A landscape with many valleys, sampled at points; each row gives a point and its height.
From any point a ball takes the steepest step (drop divided by distance) to one of its 2 nearest points. It stops when none of these is lower. Distance is the straight distance between rows; heights are no part of it.
Gifol height 526: [112  92  93 107  84  73  71  78 149  87 124 100 125 107 104 109  96  83
  91 110]
lil height 262: [138  94  78 123 103 144 101  93 113  55 109  68  82 102 125 106 132  96
 112 100]
bamak height 512: [112  85  91 111  52  84 105 100 106  96 102 123  99 121  83 102  85  90
  80  94]
fasov height 530: [115  89 101  93 108 115  85 108  74  92  91  89  94 106 119  92 105 109
 129  81]
Roru height 592: [103  96  91  98 106  68 119 110  75 144  60 132  91 118  80 105  93  89
  75 121]
luki height 501: [121 110 132 101  82  83  97  87  95  78 143 133 112  87  53  76  77 100
  92 112]
renat height 254: [102  98  86  98  82  77  95  94  57 129 107 130 106 116  82 107  97 103
  74  91]
tak height 319: [111  93  60 110 152 121  94  89  90  86  97  80  96  94 126  87 118  86
  92 100]
naz height 573: [ 97  85  91 108  57 133  94  86  98  98 113  97 101  98  90  92  88  94
 106  81]
vep height 407: [ 67 143 130  87 136 104 130  99 107 108 106  85  83  98 118  95  88 105
 101 106]
fepul height 371: [112  95  66 112 120 102  84 104 122  67 104  56  88  91 132 105 139  93
  93  94]
gikav height 348: [107 111  69 104 156 136 105  93  74 101  86  95  80  83 105  92 126  89
  79  92]
Bikop height 411: [120  92 116 118  43 102 100 106 116  87  94  92 114 123 107 111  97 112
 112 100]
rof height 200: [ 82 109 111 102 135 118 115 109 104  72  84  71  82 112 147  94 135 125
 127  99]
lenak height 177: [133  96  99 115  80 154  91  88  96  55 108  77  92 102 111  98 110 105
 120  96]
kuvur height 350: [ 92 126  88  85 160  96 124 117 108  97  84  73  75  78 104  89 131  83
  95  96]
Pel height 604: [114 100 102  93 109  69 104  93  82 139  66 119 117  97  86 118  94  86
  79 124]
muz height 463: [135  94 112  97  91  70  91  71  88  98 125 136 106 100  67  97  73  96
  82 113]
Viv height 250: [ 89  90  70 118 103  67  94 101 112 122  69  95 103 101 102 116  95  84
  85 114]
Roba height 389: [115  86  70 109 100 124  88  96 102 104  88  76  89  85 112  98 106  85
 103  91]
Bon height 442: [ 69 133 129  88 122 118 116 108  92 117 100 101  84  92  92  86  83 121
 105  77]
bet height 598: [ 74 137 127  79 134  85 124 125 123 126  96  94 102  74  86  95  94 102
  89 117]
Lile height 359: [ 55  92 112  84  91 112 105 110 118 112  85 117 106 125 111 106 101 101
 112  89]
Negep height 199: [ 64 123  90  96 154  69 101 110 100 110  83  66 115  84  90  89 104  75
  86  97]
megag height 571: [130 110 129 116  98 119  89  55 102  58 129 100  95  99 100  94  82 107
 112 102]
tope height 336: [116  81  94 107  89  85  76  97  77 120 118 110 114 104  97  88  95 103
  86  92]
mogo height 413: [126  87 100  95  76  70  84  90 111 107 136 115 123  90  77  93  91 102
  86 104]
bebo height 314: [ 68 118  99  89 135 115 115 124 103 113  85  78  94  84 111  91 116  98
 102  93]
kivo height 538: [120 117 126 110  94 100  84  82 102  67 145 113 104  89  80  88  73 104
 105 112]
kida height 468: [135  86  93 110 105 116  79  78 115  86 119  97 102  80 101  94  99 100
 106 109]
seva height 241: [ 59 108 128  78  97 114 111 141 119 115  89  96 110 103 111  92 115 116
 125  90]
riber height 574: [ 97  89  78  93  74  75 112 126  82 122  78 145  84 118  80 125  87  94
  70 112]
fotup height 344: [104  67 111  77  56 104  89 100  78 108 102 119 100 104  82 110 103 105
 120  86]
pesa height 368: [ 86 143 101  90 167 112 143  94  99 101  91  73  82  82 100  86 118  92
  80 112]
koge height 629: [160  92  99  92  87 106  83 111  72  88 123  88  85  90  83  81 101 108
 114  89]
kaze height 353: [ 76 137 108  86 126 106 122 132 129  96  97  59  88  86 118  93 121 108
 107  98]
dopid height 576: [ 72 115  95 111 143  86 114  96  75 120  76  93 108 109 103  89  89  97
  90  99]
Gek height 593: [ 65 107 111 105 125  97 119  91  85 114  93 119  99 122 113  90  82 109
  98  87]
Dul height 558: [ 97  93 112 114  75  95  83  73 151  78 113 119 110 112 115 115  92 101
  91 119]
Nedu height 251: [ 60 121  88  97 149  72  94 104 115  98  95  67 107  90 122  97 121  91
 101  95]
tebis height 433: [ 82  74 103  84  70  99  99 121  83 130  85 124  95 112  89 102  92 108
 115  95]
levag height 391: [120  82  81  97 115  87  89  88  81 128  99  97 116  76  97  92 100  91
  91 103]
pozip height 288: [ 85 105  66 104 161 124 112  95 101  77  90  89  75  97 132  98 128 102
 106 105]
pef height 575: [126  92  96 114 130 100 103  89  61 112  75  90  96 107 100  99  82  93
  99 110]
Tep height 192: [127  61 118  85  73 116  86  91  98  91 113 102 107 106  92  99  82 116
 117  91]
labuf height 615: [ 96 134 139  66 126  82 133 100 134 127 109  68  91  73  90  99  98  93
  84 105]
Pek height 515: [ 99 101 110 115  62 115  86  91  83  94  96 129  96 115  97 128  75 117
 111  92]
kubu height 309: [ 46 135  98  97 134  62 103 124 130 109 100  84 101 101 113 110 113  88
 104  99]
zaga height 310: [126  82 134  96  64  88  89  84 113  78 119 115 105 124  93  94  81 105
 116  99]
Ziga height 565: [124  89 107  86  44  84 103  93  66 108 130 126  88  93  63 102  79  94
 102 120]
sef height 401: [ 68  95  88 129 100 118  98  96 109  85  98  83 122 108 135 117 133 118
 117 103]
leve height 470: [115  90 110 115  24 102 104 100 118  77 110 113 101 130  90 106  83 100
  97  89]
fusaz height 321: [ 69  97  82 105 122  96  91 100 110  99  97  88 116 102 130 103 124 106
 110  98]
pibon height 445: [ 94  98 109 116 101 128  83  82  91 103  85 123  96  98 118 121  86 104
 117  99]
nug height 489: [ 77 105 121  84 106 120 107 119  63 109  92 115  88  86  89  99  87 129
 113  89]
Ruzel height 440: [ 64  84  93 108  75 101 108  96 130  94  90 129 110 139 124 120  97 102
 105  98]
tose height 249: [ 76 112  77  98 146 121 123 114 102  70 101  72  69 107 135  94 155 110
 123 104]
tudaf height 393: [ 70 114 101  88 118  71  94 123 114 128  88 100 112  92 102 113 118 103
 101  94]
Nunis height 549: [119 101  87  97 138 132  93 118  74  89  85  98  78 102 115  83 113 111
 112  83]
Vinag height 329: [103 110  77 108 161  91  95  98 101 108  60  67  96  71  97 106 120  67
  84 116]
fub height 409: [125 100  76 113  98 104  74  96 130  73 119  56 115 103 123  95 130 102
  97  85]
Meb height 547: [ 92  83  73 102  83  74 103 120 112 101  86 133  95 113  92 117  91  84
  71  99]
divi height 460: [108  95  88 123  89 111  90  80 110  66 132  77 122 109 120  96 106 114
  99  88]
dadez height 590: [148  82 109 103  58  95  96 100  78 106 128 106 100  86  75  95  79 109
 107 116]
Tev height 446: [ 96  86  86  91 100  80  84 116  98 128  94  93 117  86 102 106 117 101
 107  98]
Peka height 300: [ 92 107  78 109 127  69  99  94 100 129  59  72 113  80  89 112  99  68
  89 118]
sekod height 427: [135  79  79  96 122  97  71  82 108 106 108  87 120  73 101 104 110  83
  88 102]
petu height 564: [108 109  95  97 152 103 108 108  74 112  71  94  93 103 104  85 104 102
 107  97]
taduk height 577: [ 64 134 117  89 126  83 123 120 116 127  76 121  95  99  86 113  81  85
  91 118]
ges height 544: [117  66 116  79  26  90  97 102 104  88 119 130 110 121  68 101 102 109
 101 105]
tel height 504: [123  85  91 104 110 122  76  75  79  82 112  97  93  96 115  99 100 107
 116  90]
lasal height 322: [105  91  76 126 110 128  98  97 106  71 100  70  91 109 138 108 140 110
 117  92]
voka height 477: [109  90  90 105  85  59  77  94 127 107 109 118 122  99  92 112  99  88
  72 111]
Mafa height 465: [118 103 136  84  42  97 106  97 103  78 143 103 111  90  43  78  86 111
 123 106]
kar height 320: [ 89  98  89 127  84  99  92  91 120 113  82 102 106 107 117 114  78  88
  95 105]
dubek height 527: [ 90  88  95  99  94 126  93  90  68 116 101 102 101  84  95  92  83  91
 100  78]
sodi height 516: [ 74 110  94  89 104  79 114 127  74 139  90 113 103  88  87  91  91 110
  98 101]
Vuv height 386: [ 86 146 118  81 153 102 133  92 113  94 126  69  76  86 107  76 106  96
  87  99]
sos height 539: [ 75 107 111  76  89  72 120 139 102 131  73 109  88 107  93  97  86 105
 100 109]
Vipet height 382: [ 98  93  94 128  89 127  89  67 118  92  98 102 104 111 128 115  83 100
 107 109]
Gapo height 614: [117  86 125  90  27 107  99 113 110  70 120 145 109 115  67 130 112 110
  98  95]
redu height 557: [ 59 122 115  84 101  63 133 128 123 136  81 111  89 115  95 107  92  94
  78 103]
vevuf height 311: [127  91 119 119  61 135  96  92  93  77 103  88 121 112 118 111 109 113
 127  91]
Kis height 503: [ 91  80  96 106  73 104  90  88 129  75  99 141 101 138 107 124  87  96
  75 107]
som height 597: [ 65 102  84 104 112  80 113  95  89 114  88 135 107 116 102 104  86  95
  75  87]
Mize height 392: [122 103 151  98  55 102 100  96 127  70 133 110 108 109  73  85  91 109
 119 108]
mita height 113: [ 68 117 119  93 115 122 109 126 106  94  87  84 105 113 136  88 112 124
 131  90]
pufas height 647: [145  93  81 111  72 129  93 109  79  83 117  78  92  85  96  86 102 116
  99  85]
Rar height 572: [ 79  90  97 109  92 106 102  74  87 109  89 135  99 126  96 114  66  92
  85  95]
susob height 613: [161  97 124  93  81  96  87  96  88  82 129  90 100  89  81  82  85 117
 113 113]
vib height 354: [118 100  70 101 133 119  91 102  96 115  71  79  97  62 105  95 111  74
  89 109]
vasi height 525: [117  82 120  83  27  89 107  93  94  91 142 125  99  93  48  99  92 103
 106 106]
pifu height 483: [ 79  85 100  92  84  99 108 105  62 137  84 117  96  89  76  96  86 100
  98  98]

Where does a ball stop that starts at each point below?
nug | bebo
taduk | Tep
Roru | lenak

Call two points neighbours if one is among the 2 nearest of the other. Go from one point of each pair to the other, from neighbour to neighbour, staying as low as possible. Name the highest point that can't be avoided.
lenak, Negep | sef
renat, Negep | Tev
Tep, renat | pifu
bebo, lenak | nug
mogo, mita | Dul
